A landscape with many valleys, sampled at points; each row gives a point and its height.
From any point a ball rolls to the lowest of the 2 points nearest to it. It stops when none of these is lower. Distance is the straight distance between rows; heights are no part of it.
q771: -20 43 27 -20 4 -2 -55 25 -16 18 23 1 0 16 26 37 42 75 -17 17 3 -37  height 373
q169: -5 17 -47 -3 21 26 -37 12 20 -28 6 -14 -19 -6 1 -11 -46 -22 -5 34 40 31  height 401
q668: 33 -22 16 -23 10 -17 56 -54 -66 3 -24 -19 10 -12 13 0 22 -33 81 -15 -21
 63  height 257
q374: -1 4 62 -28 -15 -40 38 3 -40 24 -20 -1 5 39 -44 -26 1 10 -25 -28 15 23  height 330
q479: 25 4 41 -25 -30 -4 27 -37 22 20 7 2 -23 -18 25 21 -22 -36 20 59 19 -10  height 233
q891: -53 18 -36 13 51 68 -58 48 20 -45 11 -10 6 9 20 14 27 63 9 9 -2 -78  height 613
q848: -65 15 -58 -3 10 66 -21 64 34 -23 -50 -13 19 17 -53 -11 30 33 -10 15 3
 -25  height 590
q257: 9 -11 -11 10 -13 -66 56 -7 -25 -14 -28 27 27 17 -5 21 26 -18 4 -54 -15
 47  height 762
q778: -23 -4 21 -2 -46 -24 12 6 37 4 4 41 0 18 38 -8 57 -21 19 -13 4 8  height 702
q155: -42 40 17 17 68 26 -22 19 3 8 46 42 23 6 -19 32 -7 29 15 28 3 -33  height 410
q54: -1 42 12 -18 -29 -10 -34 29 -8 30 -5 37 -10 5 -3 11 25 31 -44 17 16 -31  height 337
q945: -58 38 -42 -25 34 94 -35 56 25 -37 -19 -7 3 4 -17 6 29 20 -12 26 1 -62  height 600
q804: 19 -18 33 -1 1 -25 27 -16 -3 18 -25 -41 -18 -8 22 -16 -31 -52 5 1 3 -1  height 379
q779: -35 16 -8 14 57 5 0 12 36 -23 57 42 17 18 -23 33 -37 5 12 34 22 19  height 433
q997: -48 23 -31 33 35 -6 -27 17 41 17 28 35 -8 36 12 6 16 16 -4 -2 -13 2  height 356
q966: -7 3 35 -9 -4 -22 -18 36 -20 20 -46 -6 -34 36 65 -9 24 10 11 0 53 -39  height 259
q504: -9 18 18 11 20 5 9 3 60 9 25 50 -6 37 2 36 49 1 14 4 23 -25  height 229
q497: -50 -24 -47 4 2 12 -35 10 -7 -19 43 -4 8 -11 16 -24 -21 45 -51 -23 -11
 -29  height 414
q475: 5 18 42 -21 -47 -16 -14 20 1 35 -45 -5 -30 16 28 3 15 2 -32 6 14 -36  height 294
q964: -30 -8 -26 17 1 35 -13 45 18 -18 -59 -3 30 14 -52 -29 24 1 -16 3 -44 -25  height 577
q225: -7 17 -24 18 16 0 7 -1 18 32 8 43 6 -9 47 45 -23 -31 12 46 -7 11  height 503
q934: 33 -30 53 -1 -59 22 13 -54 37 9 49 -28 -9 -51 43 -10 -14 -10 1 -13 -35
 -5  height 421
q450: 24 -5 8 24 -21 -11 2 -3 -45 9 -36 -12 -10 7 -27 -31 18 49 -25 -52 -7 -9  height 326
q480: -14 5 1 18 2 7 -7 -9 3 32 3 76 -31 -18 41 37 18 -5 -10 51 -24 -29  height 537
q238: 22 20 14 10 -9 43 -28 15 55 19 -16 -16 11 21 -39 -28 58 5 -8 -12 -36 -8  height 626
q370: 25 2 -33 -2 -6 -34 21 -1 -27 -34 -9 -25 -3 6 18 12 -30 -31 14 4 36 62  height 623
q380: 2 9 40 -34 -18 11 -28 -23 35 31 32 -23 -37 -13 42 12 -19 -17 -10 33 45
 -23  height 190
q69: 6 -12 -42 27 17 -38 74 -3 -20 4 -4 -23 37 -8 35 47 -17 -38 34 -2 -35 22  height 446
q678: -11 5 -68 6 15 -10 -6 13 -87 -56 -19 42 11 -23 3 36 -40 -12 -2 -3 18 5  height 539
q693: 38 -8 49 4 3 14 3 -42 -23 10 8 30 -4 -7 -75 -24 10 26 2 0 10 26  height 207
q317: -11 -17 -5 7 26 6 -17 2 -23 -30 9 -29 -2 11 -10 -6 -66 -23 1 16 51 16  height 428
q667: -4 -6 -64 41 14 -3 2 28 -50 1 -26 56 10 -4 11 43 -2 -21 4 10 -49 3  height 397
q666: 17 -40 -31 15 2 -50 82 -44 11 -8 9 -4 15 -17 34 13 -1 -12 25 -5 -17 21  height 336
q867: 35 -2 17 2 4 57 -3 -40 29 -10 42 11 7 -17 -64 -23 -10 15 20 6 2 43  height 273
q467: 6 -2 -17 -16 -47 -49 18 -12 -45 18 -27 -9 3 -31 51 25 -34 -37 -26 1 3 8  height 484
q560: 1 -19 -46 25 -3 -39 22 3 -29 6 -17 26 12 -25 28 13 14 -24 -19 -14 -39 -7  height 312
q214: 43 -27 29 -35 -18 20 -6 -63 -7 0 32 -16 -37 -20 6 -14 -27 2 19 13 29 48  height 338
q28: 31 -26 10 -18 12 42 -12 -49 47 35 80 -5 -19 -19 8 -25 9 -38 62 -18 -38
 27  height 365
q451: 30 -3 63 16 -5 -8 2 -15 -7 -4 11 2 -24 33 -4 -17 14 40 2 -35 26 -32  height 211
q474: -56 3 -1 3 -2 -40 32 18 32 21 10 64 9 45 14 3 49 -37 21 -22 -8 37  height 722
q96: 1 -22 52 -15 -29 -27 77 -42 -12 12 -10 -23 28 -6 16 -10 26 -43 60 -10
 -16 50  height 103
q963: -36 47 17 -14 44 22 -35 19 21 1 60 5 19 19 4 47 41 68 0 16 -12 -35  height 392
q563: -21 10 28 -9 -11 -35 7 4 32 20 19 -4 20 29 -31 -21 19 2 -26 -32 -12 18  height 406
q463: -18 -14 16 -5 32 47 -32 38 -3 -21 -7 -78 2 22 -25 -17 -2 70 16 -3 -5 -37  height 281
q186: 16 -17 11 30 31 30 -32 24 -6 -4 -34 -38 -1 17 -7 -16 12 34 4 0 1 -78  height 249
q498: 18 -45 -32 36 -3 -7 -11 -15 8 -6 -19 -15 -11 -12 -8 -45 21 -27 -11 -37
 -47 29  height 525
q30: -17 -7 -30 9 -27 -6 -33 10 -18 12 -45 -20 -4 2 -15 -34 18 38 -66 -30 -19
 -4  height 372
q688: 30 -18 32 -13 -11 8 -15 -20 -49 23 -11 17 -7 12 -58 -44 32 66 -7 -28 -8
 10  height 272
q794: 7 -32 -25 9 34 16 -29 -14 -24 -45 18 -36 0 -21 -15 -36 -50 -23 3 -10 -9
 22  height 451
q777: 32 12 25 19 -13 11 7 6 61 20 -30 -1 14 -3 -17 4 28 -38 2 15 -23 -19  height 610
q855: -4 7 -37 13 -37 -29 -16 7 -27 -3 -19 35 -8 1 -8 -22 6 6 -69 -18 -3 13  height 416
q161: 22 -48 8 4 -27 -4 10 -50 11 -6 40 -22 21 -65 31 9 -47 -3 -23 2 -18 -19  height 442
q127: -25 13 -43 -13 21 54 -60 61 16 -52 9 -55 -6 4 9 17 34 89 -8 5 -1 -34  height 627
q558: -12 -21 5 14 -4 15 -25 -16 38 -5 62 -33 -2 -17 29 -25 -29 2 -28 -20 -16
 -28  height 366
q877: -48 13 -18 -2 11 -20 -19 7 40 -7 32 2 -11 57 13 -19 44 40 1 -31 19 17  height 409
q942: 47 -12 27 9 41 -10 59 -31 -40 3 -36 -45 23 -10 2 24 -14 -44 62 -19 -13
 25  height 340
q279: -1 -22 0 -5 -49 -32 2 -16 -19 29 5 -10 20 -52 25 0 -38 -1 -51 5 -26 -19  height 465
q535: -38 -18 -9 -6 1 3 -9 4 8 -22 39 -11 6 -44 -3 -3 -64 14 -46 -1 -11 -35  height 390
q459: -14 24 -5 -18 -26 -10 -41 3 26 3 44 -6 -52 -1 50 -11 -25 -16 -14 18 47
 14  height 142
q367: -15 26 -23 -18 0 33 -48 56 37 -23 -21 -60 -1 31 -8 -2 68 74 -32 -1 -16
 -7  height 638
q640: 15 29 -12 -9 12 -12 33 6 -38 -37 -15 -14 67 2 -58 38 -49 -23 31 1 25 27  height 591
q417: -12 32 -41 29 17 -4 -8 29 -52 -9 -18 74 -12 -14 7 57 -18 -26 16 46 -10
 50  height 466
q216: -14 -30 -40 16 -11 -26 51 -15 27 14 3 11 6 -32 55 12 19 -34 15 7 -44 1  height 147
q623: -8 33 -22 9 -26 13 -39 28 47 10 -12 -17 8 24 -26 -18 73 45 -32 -34 -18
 -20  height 639
q262: 23 -21 24 26 -3 -8 -29 18 0 0 -30 -5 -21 11 36 10 37 38 -8 -5 3 -82  height 210
q111: 33 1 19 21 1 -34 34 -25 -8 3 13 44 5 3 -7 21 -2 20 1 5 17 -8  height 243
q140: -15 16 -2 -19 0 43 -17 19 10 -33 -16 -2 27 -39 -48 -9 -28 3 -35 17 -19
 -57  height 589
q308: -4 2 13 6 -18 -24 -4 -24 30 -4 49 22 -19 18 -10 -32 23 19 -12 -37 22 20  height 444
q27: 9 -25 41 1 -2 27 -12 -12 12 22 12 -36 -9 -15 18 -26 -30 -7 3 -12 -19 -16  height 339
q970: 15 -23 72 -52 -4 0 18 -51 -28 43 31 -7 -19 -27 10 -25 -19 -13 35 2 6 18  height 300
q878: 34 -35 29 -1 -15 36 30 -64 43 17 36 -19 -16 -39 25 -19 11 -30 40 15 -16
 19  height 398
q758: 5 -17 28 1 -28 -15 -24 1 -8 -13 9 -25 -31 27 39 -13 28 59 -25 -30 4 -50  height 154
q527: 31 14 -17 -19 -10 -31 47 -24 -52 -30 -4 -25 37 5 -9 46 -27 -5 36 -13 31
 67  height 601
q881: -1 13 45 9 -21 -23 39 -12 28 18 21 52 14 8 -6 36 41 19 31 14 10 -20  height 179
q518: -36 -4 -46 17 -3 -18 -26 16 -36 7 21 26 -20 -3 28 -11 -26 36 -57 -17 10
 10  height 448
q609: 3 -17 -7 -18 -30 -39 51 -28 -16 7 -23 -39 0 -14 51 -2 1 -58 5 -15 8 34  height 437
q937: -30 17 -5 4 -9 -59 35 29 -8 13 -19 43 8 59 -23 -2 29 -9 -10 -53 -13 39  height 744
q525: 42 -9 3 -11 32 68 -39 -22 42 24 63 -4 -19 -18 -37 -38 -13 -8 36 -5 -15
 50  height 322
q219: -7 14 -28 18 31 13 1 31 37 4 15 25 -5 17 -8 39 -22 -43 27 56 23 18  height 467
q507: 39 -16 11 5 -2 -61 59 -14 -19 -10 0 5 62 -13 -43 26 0 5 4 -25 -5 32  height 776
q120: -5 20 -16 -17 -17 -15 -28 13 -14 9 -18 12 -60 19 44 -12 -9 7 -14 2 58
 -11  height 212
q819: 13 -13 67 -57 -4 -12 45 -36 -17 27 -8 -3 -6 -10 11 -39 27 -39 65 -11 10
 58  height 236
q813: 21 3 -17 -18 -30 -25 16 -31 17 -4 -13 -10 -36 3 5 -2 -6 -55 19 32 35 52  height 652
q91: 28 13 64 -29 -27 -11 0 -11 -32 31 -47 -18 -5 12 -38 -19 -4 2 2 11 27 3  height 282
q334: 39 16 73 -24 -3 8 -22 -16 -41 34 -15 -11 -36 21 -13 -23 -6 54 -1 -5 29
 -27  height 244
q649: -30 19 -18 4 9 5 -15 46 -9 1 -52 19 15 -20 -21 -1 -22 15 -37 16 -10 -53  height 580
q850: -1 17 -26 28 25 6 0 13 68 7 28 35 -19 37 34 11 35 -40 21 9 1 3  height 287
q570: -12 8 9 -3 -16 -13 12 14 -20 12 8 -14 14 24 -56 -30 -19 23 -38 -16 5 14  height 371
q264: -19 19 -43 -41 11 11 5 -11 -42 -78 -23 -7 44 2 -74 20 -39 -45 37 6 0 8  height 581
q124: 4 -33 -34 33 38 4 6 11 -36 -27 -19 -20 -4 1 -12 -35 -18 -14 -9 -41 -11
 21  height 483
q545: -7 -21 17 -3 32 57 -29 4 5 -1 24 -55 -2 3 -36 -30 -36 28 10 -19 -26 -23  height 306
q851: 31 -29 6 3 24 -26 73 -1 5 16 -16 -49 38 -9 25 46 -31 -62 41 17 -10 5  height 402
q39: -18 14 -31 21 -3 -1 -33 19 -9 35 -32 34 8 -29 28 24 11 6 -29 25 -23 -42  height 563
q309: 39 11 -17 -5 -8 37 -37 -29 -2 -16 20 -22 -45 -30 -6 -19 -46 -9 3 36 45
 33  height 370
q969: -17 5 -57 -37 34 2 6 16 -66 -91 -36 34 35 -4 -21 20 -35 -24 10 12 3 -17  height 562
q839: 38 1 36 -5 -22 -6 7 -31 2 -8 -7 21 -2 -20 -23 18 -12 -6 -8 40 46 -18  height 279
q312: 13 -34 -32 38 35 37 -18 19 21 -17 -51 -13 3 -5 -44 -51 16 -24 -3 -23 -44
 -7  height 558
q745: 6 16 23 3 3 27 -4 40 55 3 -3 -22 28 -30 -38 5 -16 -17 -30 18 -29 -32  height 597
q307: -7 11 -9 -12 -36 -29 35 7 7 8 -31 28 -21 22 27 14 20 -42 20 8 19 30  height 679
q300: -17 27 -34 10 15 -3 -1 36 -39 -6 -14 36 -10 -3 11 23 -45 -14 -17 21 24
 10  height 511

Where does a ball stop that starts at each point below?
q308 -> q758
q778 -> q216
q745 -> q459
q127 -> q96
q124 -> q96
q779 -> q459
q969 -> q216

Call two points neighbours if one is among the 2 nearest of the other. Go from one point of each pair to the other, from neighbour to neighbour, staying as low as possible. Name the highest point that can't be avoided.
q27 / q96 -> q623
q459 / q758 -> q308
q881 / q693 -> q518
q216 / q96 -> q69
q459 / q881 -> q839
